Each scene shows the same named points in several views. A view is turned or mirrored, shifted and resized as a whole, has a little noise and may leave points out.

Scene 1
View 1
k_42: 0.37	1.66	0.91	-0.41	0.58	0.13	-1.14	0.23	0.75	-0.66	-0.23	0.23	0.12	1.05	-1.74	-0.36	-0.57	-0.31	-0.20	0.22	0.79	-0.01	-0.05	0.95	0.39	0.05	-0.66	-0.76	1.22	-0.78
k_638: -0.80	0.07	0.55	-0.12	1.64	1.42	-0.46	1.56	-0.72	1.17	0.28	-0.27	-0.74	-0.14	1.03	0.36	-0.87	-0.49	-0.99	-0.38	-0.45	2.47	0.05	-0.30	0.92	0.82	0.31	0.68	0.11	-2.05
k_676: 0.82	1.13	0.06	-0.88	-0.10	-0.33	-0.46	0.31	-1.36	-1.78	0.14	0.23	0.78	-0.28	0.03	-1.72	0.87	0.41	0.02	-0.46	0.21	-0.43	-0.85	0.49	1.00	-1.46	0.42	1.12	-2.02	-1.44
k_137: 0.56	1.39	0.11	-1.85	-0.20	0.11	0.90	0.68	-1.14	-0.08	-0.47	0.76	0.18	0.13	1.14	-1.43	1.39	0.95	0.27	1.34	0.86	-0.74	1.86	-0.02	0.96	-1.81	-0.71	1.77	-1.40	0.75
k_922: 0.50	0.42	-0.44	-0.85	0.38	-0.02	-1.40	0.58	-1.07	-1.60	1.10	0.17	-0.78	0.32	-1.48	-1.59	0.95	-0.25	-0.60	-2.38	-0.25	1.40	-1.81	-0.57	0.24	-0.52	1.00	-0.16	-1.27	-1.45
k_981: 0.31	3.24	1.10	-0.06	0.72	-0.37	-0.35	1.06	0.06	-0.16	-0.42	0.24	2.27	1.00	-1.03	-1.77	-0.62	0.37	1.35	2.07	1.29	-1.19	0.07	0.38	-0.57	-0.89	-0.29	1.08	-0.22	0.44
k_4: 0.62	2.12	-0.14	-0.98	0.43	-0.18	-1.07	0.96	-0.24	-0.79	0.37	0.47	0.29	1.27	-1.71	-1.64	0.58	0.10	0.65	-0.01	0.52	0.00	-0.61	-0.23	-0.52	-0.69	-0.17	-0.02	-0.24	0.15
k_210: 0.80	0.46	-1.05	-2.00	0.40	0.45	-0.32	0.80	-1.68	-0.44	0.25	-0.17	-0.95	0.25	0.07	-1.17	2.23	0.38	-0.33	-1.20	0.13	1.22	0.25	-1.21	0.41	-1.00	-0.36	1.35	-0.72	0.60
k_656: 1.66	2.60	-1.72	-2.23	0.57	0.35	-1.56	1.00	-0.92	-0.33	-0.66	-0.32	-0.04	0.87	-0.76	-0.88	1.44	-0.17	1.40	0.68	-0.31	0.75	-0.80	-0.62	-0.41	-0.97	-1.66	0.46	0.50	0.56
k_937: 0.65	1.07	-0.15	-0.68	0.68	0.24	-0.94	0.63	-1.26	-0.90	-0.01	-0.46	0.53	-0.19	-0.09	-1.00	0.54	-0.01	-0.05	-0.62	-0.04	0.74	-1.04	-0.03	0.60	-0.65	0.18	1.12	-0.83	-1.29
k_936: 0.39	1.41	0.84	-1.12	-0.47	-0.57	0.36	0.24	-0.40	-1.25	0.23	1.13	0.40	0.64	-0.72	-2.04	0.88	0.80	-0.08	0.30	1.23	-1.26	0.86	0.41	0.59	-1.61	0.17	0.63	-1.50	0.23
k_203: 0.15	0.15	-1.17	-2.28	0.94	1.59	-0.34	1.21	-1.55	2.06	0.06	-0.08	-3.01	-0.13	0.23	-1.23	1.45	-1.18	-0.43	-0.97	-0.73	4.53	0.13	-3.82	-0.36	-0.83	-0.03	0.64	-0.41	1.61
k_479: -0.18	1.73	0.48	-0.62	0.54	0.14	-0.62	1.28	-0.06	0.06	0.54	1.05	-0.25	0.90	-0.96	-1.56	-0.39	-0.22	0.31	0.48	0.16	0.69	-0.28	-0.34	-0.19	-0.58	0.40	-0.35	-0.90	-0.66
k_287: -0.13	1.44	0.63	-0.77	0.42	0.11	0.21	1.12	-0.58	0.10	0.29	0.84	0.14	0.58	-0.05	-1.62	0.24	0.35	0.11	0.62	0.63	0.13	0.65	-0.37	0.17	-0.95	0.31	0.85	-1.22	0.01
k_732: 0.18	0.64	0.54	-0.74	0.30	0.20	-0.25	0.42	-0.78	-0.65	0.20	0.30	-0.19	0.03	-0.25	-1.28	0.43	0.06	-0.57	-0.56	0.42	0.58	0.01	-0.14	0.78	-0.85	0.38	0.66	-1.00	-0.74
k_572: 0.99	1.92	-0.05	-0.81	0.38	-0.33	-1.26	0.42	-0.51	-1.35	0.16	-0.08	0.64	0.79	-1.83	-1.69	0.76	0.00	0.46	-0.55	0.61	-0.01	-1.13	-0.20	-0.27	-0.91	-0.07	0.33	-0.26	-0.03
k_622: 0.96	2.19	-0.67	-1.48	0.20	0.14	-1.44	0.93	-0.13	-0.92	-0.11	0.71	-0.16	0.86	-0.62	-0.53	0.10	-0.21	0.76	0.81	-0.41	-0.04	-0.74	1.06	0.53	-0.62	-0.97	-0.70	-0.15	-1.67
k_938: -0.69	0.21	1.22	-0.44	0.55	0.61	0.27	0.87	-0.14	0.35	0.44	0.85	-0.85	0.25	0.28	-0.58	-0.46	0.02	-1.12	-0.08	0.44	0.88	1.04	0.17	1.08	-0.19	0.49	0.14	-0.61	-1.15
k_207: 0.45	1.33	-0.09	-1.01	0.45	0.42	-1.09	0.74	-0.20	-0.45	-0.01	0.44	-0.54	0.47	-0.50	-0.49	-0.12	-0.41	-0.01	0.14	-0.26	0.82	-0.52	0.43	0.65	-0.33	-0.40	-0.42	-0.06	-1.52
k_234: 0.12	1.18	-0.59	-1.36	0.53	0.34	-0.31	1.62	-1.28	0.08	0.74	0.68	-0.62	0.60	0.00	-1.73	1.07	0.23	0.25	-0.32	-0.19	1.14	-0.17	-1.20	-0.13	-0.88	0.39	0.83	-1.59	-0.06
View 2
k_234: -0.29	-0.71	-0.55	1.03	0.90	1.08	-1.11	1.17	1.27	-0.26	-0.02	0.65	-1.04	-1.78	-0.28	-0.69	0.94	0.60	0.76	0.02	-1.42	0.76	-0.24	0.85	-0.38	-0.75	-0.24	0.75	-0.79	0.47
k_42: 0.11	1.20	-0.87	-0.22	0.39	-0.65	-0.20	1.04	-0.32	0.52	-0.66	1.00	0.52	0.64	-0.84	-0.27	-0.90	-0.59	-0.44	0.44	-0.19	-0.53	-2.27	-1.20	-1.02	0.52	0.43	1.44	0.75	0.61
k_622: -0.71	0.30	0.40	0.82	0.97	0.26	0.68	1.49	-0.47	0.73	0.13	0.62	0.31	-0.90	-1.08	-0.18	0.91	-0.27	-0.47	-0.32	-0.93	-0.39	-2.28	-1.46	-1.41	-0.65	0.47	1.66	0.25	0.20
k_676: -0.91	0.33	-1.85	-0.62	0.64	1.09	0.30	1.78	0.59	1.42	0.51	0.88	0.14	-3.03	-1.04	-0.13	1.43	0.25	-0.52	-0.93	-0.48	0.66	-0.77	0.11	-0.50	-0.13	-1.00	0.71	-0.52	-0.40
k_937: -0.81	0.61	-1.08	0.32	-0.20	0.50	-0.33	1.52	0.88	1.13	1.00	1.46	-0.17	-1.82	-0.48	-0.42	0.94	0.03	-0.47	-0.22	-1.09	0.65	-0.44	-0.28	-0.12	0.11	-0.43	1.18	-0.34	0.21
k_203: 0.69	-0.86	0.18	3.20	0.29	-0.78	-3.64	1.81	2.35	-2.08	1.23	2.01	-3.08	-0.32	1.17	-1.20	0.50	1.85	0.47	0.49	-1.96	1.59	0.83	1.21	-0.46	-2.06	0.51	0.67	-1.74	2.73
k_936: -0.07	-0.33	-2.47	-1.44	1.45	0.91	-0.51	1.21	0.51	0.40	-1.19	-0.11	-0.27	-1.99	-1.18	0.31	0.46	-0.02	0.17	-0.67	0.10	0.08	-1.62	0.46	-1.10	-0.26	-0.41	0.15	-0.39	-0.23
k_572: -0.39	0.02	-0.62	-0.95	0.92	0.87	-0.69	1.95	0.95	1.52	0.08	1.11	-0.19	-0.81	-1.21	-0.45	0.33	0.13	0.30	0.41	-0.36	0.85	-1.40	-0.45	-0.80	-0.05	-0.37	1.17	1.16	0.77
k_137: -0.31	-1.19	-2.49	-0.77	0.60	0.79	-1.35	1.01	1.07	-0.41	-0.72	-0.47	-1.73	-2.12	-0.69	1.49	1.59	-0.80	-0.27	-1.28	-0.86	-0.25	-1.45	0.15	-1.20	-0.95	0.82	-0.20	-2.00	-0.50
k_938: 0.28	1.14	-2.10	1.20	0.15	-0.65	-0.47	0.17	-0.05	-1.18	-0.74	0.79	0.12	-0.96	0.22	-0.60	-0.49	0.10	-0.42	-0.29	-0.69	-0.43	-0.62	0.60	-0.26	0.38	-0.16	0.73	-1.74	-0.03
k_922: -0.32	0.71	-0.83	1.01	0.92	0.32	-0.39	1.89	0.68	1.02	1.04	1.76	0.46	-2.63	-0.60	-2.13	0.06	1.72	0.28	0.37	-0.58	0.97	-0.27	0.38	-0.21	-0.17	-1.50	1.42	0.83	1.45
k_4: -0.22	-0.27	-0.17	-0.52	1.21	0.99	-0.62	1.54	0.70	0.87	-0.57	0.66	-0.29	-0.36	-1.14	-0.41	0.17	-0.02	0.68	0.48	-0.55	0.52	-1.60	-0.24	-0.98	-0.21	-0.01	1.15	0.94	0.60
k_479: -0.07	0.23	-0.12	0.45	1.19	0.79	-0.14	1.11	0.29	-0.22	-0.95	0.74	-0.05	0.08	-0.49	-0.54	0.13	0.05	0.41	0.16	-0.71	0.59	-0.97	0.47	-0.68	-0.11	-0.20	1.04	-0.44	-0.08
k_981: -0.54	-0.12	-0.44	-2.16	0.64	1.81	-0.07	1.12	0.73	1.04	-1.72	0.20	-0.35	1.29	-1.28	1.31	0.63	-1.92	0.27	0.07	-0.52	0.64	-1.69	-0.23	-0.78	0.61	0.56	0.70	-0.09	-1.39
k_207: -0.33	0.81	-0.29	1.13	0.47	-0.29	0.10	1.26	-0.13	0.17	0.28	1.14	0.15	-0.77	-0.45	-0.56	0.29	0.12	-0.53	-0.14	-0.88	-0.14	-1.46	-0.78	-0.84	-0.30	0.16	1.49	-0.25	0.48
k_287: -0.05	-0.28	-1.30	-0.19	0.91	0.95	-0.68	0.86	0.70	-0.34	-1.10	0.23	-0.60	-0.78	-0.53	0.18	0.49	-0.29	0.37	-0.28	-0.77	0.32	-0.87	0.71	-0.66	-0.19	0.04	0.46	-1.15	-0.44
k_656: -0.70	-1.16	0.92	0.36	0.52	0.69	-1.39	2.11	1.29	1.02	0.88	0.87	-1.67	-0.43	-1.04	0.40	1.52	-0.43	0.16	0.20	-1.54	0.43	-1.92	-1.56	-1.42	-1.39	1.29	1.39	0.68	1.27
k_638: -0.27	1.68	-0.80	2.82	-1.32	-0.97	-0.52	-0.05	0.32	-0.98	0.66	1.78	-0.06	-0.38	0.99	-0.99	-0.16	-0.22	-0.67	0.31	-1.98	-0.22	0.35	0.17	0.64	0.75	0.19	1.51	-1.94	0.10
k_210: -0.24	-0.94	-1.67	0.79	0.25	0.18	-2.32	1.48	1.80	0.13	0.97	0.87	-1.75	-2.72	-0.28	-0.45	0.91	0.71	0.33	-0.07	-1.37	0.33	-0.56	0.14	-0.56	-1.03	0.18	0.64	-0.43	1.60
View 3
k_234: -1.55	2.01	0.11	1.94	-0.70	1.74	-1.76	-0.51	0.31	-0.72	-1.01	-1.13	0.57	-2.31	0.25	0.94	-0.37	0.70	-0.11	1.48	0.33	-0.23	-1.42	-2.51	0.61	1.78	-1.46	0.33	1.57	-0.83
k_656: -3.89	3.09	0.39	1.53	1.61	3.06	-1.84	-0.59	1.37	-0.58	-0.22	2.14	-0.25	-0.38	0.88	2.63	-2.01	-2.40	0.02	1.98	0.41	-3.50	-1.06	-2.02	-0.23	0.73	-3.21	1.20	0.05	-1.77
k_676: -2.19	1.58	-0.21	0.93	-1.42	0.04	-3.46	0.24	-1.27	-3.51	-1.28	-1.11	1.13	-1.19	0.77	-0.58	-1.20	-1.38	1.03	1.05	-1.95	-0.61	0.25	0.38	0.76	1.95	-1.69	-1.30	1.46	-2.74
k_936: -2.70	1.20	-1.43	1.01	0.09	0.76	-1.37	2.75	-0.47	-3.27	-1.37	-1.39	-0.53	-0.19	2.27	-0.91	-0.74	-0.59	0.32	-0.26	-0.19	0.30	-0.29	-0.67	-0.35	1.97	-2.10	-2.24	2.03	-2.03
k_572: -3.67	1.26	-0.75	1.96	0.02	1.43	-1.14	-0.20	0.45	-2.01	0.00	-0.18	0.86	0.50	0.91	-0.19	-2.46	-0.85	0.27	1.39	0.33	-0.94	-0.62	-0.28	-0.10	0.70	-3.26	-0.21	0.22	-4.07
k_479: -1.40	0.50	0.51	1.57	-1.14	1.25	-0.26	0.10	-0.01	-1.37	0.58	1.03	0.48	-1.52	1.06	-0.26	-0.46	0.34	-0.38	0.47	2.21	0.31	-0.82	-1.33	0.11	0.15	-2.05	-0.86	1.42	-2.32
k_922: -2.13	-0.74	0.64	2.52	-2.89	1.48	-2.31	-1.57	1.37	-1.50	-1.26	-2.46	3.21	-1.18	-0.67	0.26	-1.94	0.85	0.24	2.41	-0.35	-0.27	-0.53	0.78	0.76	0.39	-2.20	0.51	0.09	-3.17
k_981: -3.28	3.22	-1.44	0.78	1.65	0.16	0.48	1.02	-2.43	-2.50	1.93	3.22	-1.64	0.43	2.06	-1.65	-1.38	-1.58	0.78	-0.58	1.81	-0.14	-0.65	-2.18	-0.19	1.46	-2.81	-1.72	1.78	-4.38
k_210: -2.63	1.33	0.00	2.43	0.13	2.31	-2.22	0.45	1.44	-0.42	-2.43	-2.06	0.44	-1.71	0.31	2.24	-0.90	0.44	1.19	2.55	-1.72	-1.92	-1.65	-2.32	-0.24	2.88	-1.35	0.29	0.67	-0.71
k_4: -3.46	1.44	-0.62	1.62	0.08	1.89	-0.38	0.18	0.65	-1.58	0.08	0.48	0.42	0.26	1.00	-0.06	-1.90	-0.58	-0.23	0.63	1.61	-0.66	-0.77	-1.02	-0.04	0.44	-3.13	-0.02	0.78	-3.10
k_732: -1.52	-0.23	0.42	1.86	-1.23	0.63	-1.44	0.82	-0.13	-1.83	-0.89	-0.56	0.66	-1.57	0.95	0.17	-0.57	0.39	1.37	1.49	-0.75	-0.58	-0.78	-0.78	-0.23	1.81	-1.12	-1.61	1.05	-2.48
k_137: -2.06	2.84	-0.89	0.66	1.56	1.02	-2.08	3.15	-1.01	-2.35	-1.83	-0.09	-2.12	-1.68	2.50	0.86	0.46	-1.20	1.18	0.26	-1.42	-1.28	-0.87	-2.83	-0.61	3.56	-0.91	-2.26	2.51	-0.01
k_203: 0.28	0.36	2.12	5.08	0.59	3.53	-1.63	-1.47	2.98	2.95	-0.93	-1.55	0.22	-4.45	0.31	4.42	0.38	2.95	-0.71	5.43	0.06	-1.80	-3.65	-5.31	-0.87	1.66	-0.85	0.88	-0.38	0.42
k_42: -3.06	-1.69	0.84	1.23	-0.80	1.35	1.16	1.56	0.84	-1.68	0.67	3.08	0.44	0.56	1.52	0.04	-1.45	-0.66	1.76	0.22	1.75	-1.60	-0.36	0.43	-1.22	0.00	-2.37	-1.67	0.18	-4.07
k_287: -1.63	1.55	-0.37	1.33	-0.07	0.88	-0.62	1.31	-0.79	-1.70	-0.35	0.31	-0.64	-1.56	1.50	-0.27	-0.05	0.21	0.47	0.25	0.82	0.17	-1.05	-2.32	-0.08	1.94	-1.40	-1.52	2.04	-1.68
k_938: -0.37	-1.85	1.43	1.48	-2.22	0.56	0.29	1.83	-0.09	-1.15	-0.71	0.89	0.34	-2.49	1.04	0.18	0.80	1.54	2.13	0.51	0.43	-0.13	-0.98	-1.25	-0.65	1.76	0.06	-2.42	1.60	-1.62
View 4
k_981: 0.24	0.08	0.96	-1.32	-1.66	1.09	-0.09	0.58	1.69	0.01	2.11	-2.70	0.15	1.61	-0.40	1.73	-1.00	-1.62	0.65	2.69	1.46	-0.62	0.27	-2.40	-0.15	2.75	0.23	-0.26	0.89	1.08
k_922: -0.05	-2.99	-0.42	1.73	-2.27	-0.81	-1.83	0.76	2.98	0.56	-0.31	2.01	0.77	-0.04	-2.43	-1.27	-0.06	0.98	1.91	1.11	-0.85	2.06	0.65	0.23	1.07	-0.09	-1.34	2.86	-2.05	0.92
k_4: -0.31	-1.12	-0.04	1.26	-2.21	-0.19	-0.85	1.33	2.62	-0.48	0.43	-0.36	0.43	1.01	-1.22	0.67	-0.32	-0.43	0.94	1.36	0.37	0.77	0.99	-2.28	0.22	1.72	-0.55	1.07	-0.29	0.94
k_676: 0.48	-1.42	0.37	0.37	-0.70	1.33	-0.86	0.59	2.62	0.41	0.90	1.62	0.66	0.02	-0.69	-0.82	-0.91	-1.00	2.41	3.39	-0.21	1.06	-0.03	1.02	0.42	0.57	0.35	2.54	0.14	1.53
k_936: 0.19	0.04	1.14	0.79	-0.42	0.03	0.25	0.17	2.58	-0.85	0.98	0.81	0.65	-0.45	-0.64	-0.60	-1.49	-2.31	2.18	2.86	0.17	0.14	0.46	-1.72	0.39	1.29	0.66	1.71	0.49	0.13
k_622: -0.25	-1.42	-0.33	2.16	-0.05	1.11	-0.63	2.12	2.36	-1.01	0.94	0.80	0.08	3.42	-0.24	0.32	0.04	0.12	0.20	1.68	0.09	1.77	-0.22	-0.90	0.79	1.61	-0.83	0.64	0.02	1.54
k_479: -0.72	-2.08	0.75	0.59	-0.93	-0.39	-0.43	0.39	1.97	-0.54	1.35	-0.33	0.20	0.82	-1.18	0.14	-0.93	0.11	0.54	0.44	-0.09	0.86	0.22	-1.55	1.82	1.38	-0.51	0.28	-0.76	0.56
k_287: -0.13	-0.78	1.09	-0.06	-0.38	0.20	0.23	0.04	2.06	-0.92	1.05	-0.47	0.55	-0.56	-0.35	0.02	-1.37	-1.03	0.96	0.72	-0.29	0.24	0.47	-1.00	1.22	1.62	0.67	0.69	-0.06	0.54
k_732: 0.83	-1.09	0.37	0.41	-0.04	-0.29	-0.76	-0.27	2.27	-0.15	0.54	0.82	0.76	-0.10	-0.77	-0.78	-0.50	-0.37	1.31	1.26	-0.69	0.91	0.19	0.08	1.14	0.86	0.22	1.94	-1.11	0.39
k_207: 0.37	-1.59	-0.21	1.41	0.29	0.09	-0.90	0.93	2.13	-0.57	0.72	0.64	0.38	2.38	-0.56	-0.15	0.25	0.61	0.14	0.71	-0.43	1.64	-0.21	-0.42	1.36	1.28	-0.74	0.98	-1.15	0.85
k_638: 1.68	-1.82	0.28	-0.78	1.43	-0.08	-0.34	-0.63	1.23	-0.22	0.40	-0.68	0.78	1.32	-0.64	-1.09	0.11	2.23	-0.76	-2.18	-1.59	1.60	-0.67	2.31	2.31	1.12	-0.82	0.67	-3.22	0.24
k_203: -0.27	-3.03	-1.29	1.59	-0.60	-2.20	-2.54	-0.34	2.64	-1.51	-1.56	0.34	1.34	-3.72	0.74	1.28	1.31	2.07	-1.34	-4.84	-3.22	1.49	2.50	0.11	3.04	1.34	2.41	1.94	-2.01	1.15
k_937: 1.05	-1.57	-0.31	0.10	-0.88	0.87	-1.34	0.63	2.42	0.49	0.30	0.52	0.80	0.66	-0.70	-0.26	0.09	0.37	1.12	1.50	-0.55	1.31	0.19	1.25	0.46	0.95	-0.09	2.20	-1.04	1.52
k_210: 0.84	-0.69	-0.64	1.55	-0.88	-0.02	-0.97	0.79	3.16	-1.24	-1.41	1.15	1.37	-1.93	0.13	-0.14	0.10	-0.18	0.95	-0.60	-1.64	1.18	1.69	0.50	0.30	1.17	1.34	2.93	-0.68	1.19
k_137: 0.69	0.88	0.89	0.33	1.15	1.22	0.63	0.27	2.43	-1.87	0.55	0.35	0.92	-1.43	1.61	0.28	-1.24	-2.45	1.08	1.29	-0.70	-0.09	0.74	-0.24	0.45	2.00	2.65	1.45	1.41	0.94
k_42: 1.19	-0.12	-0.11	1.09	0.04	-0.96	-0.77	0.56	1.98	-0.41	0.91	-0.51	0.28	3.67	-1.18	0.10	0.61	-0.01	0.05	1.60	0.63	0.97	-0.17	-2.58	0.48	1.87	-1.49	0.68	-1.55	-0.40
k_656: 0.00	-0.94	-1.56	2.13	-1.77	1.07	-1.70	2.54	3.00	-1.27	-0.58	-0.24	0.65	1.29	0.81	2.23	1.03	0.19	-0.45	0.22	-0.33	1.31	1.60	-1.26	-0.30	2.46	0.91	1.45	0.67	2.50
k_234: -0.61	-2.07	0.38	0.83	-1.42	0.28	-0.40	0.75	2.55	-1.02	-0.01	0.30	0.77	-1.59	-0.53	-0.04	-1.06	0.11	0.99	-0.59	-1.13	0.97	1.12	0.15	1.36	1.14	0.68	1.45	-0.42	1.39

In a view up to two points have been moved. Name them for each view, in the order of its rows, or write none.
view 1 -> k_936, k_287
view 2 -> k_479
view 3 -> none
view 4 -> none
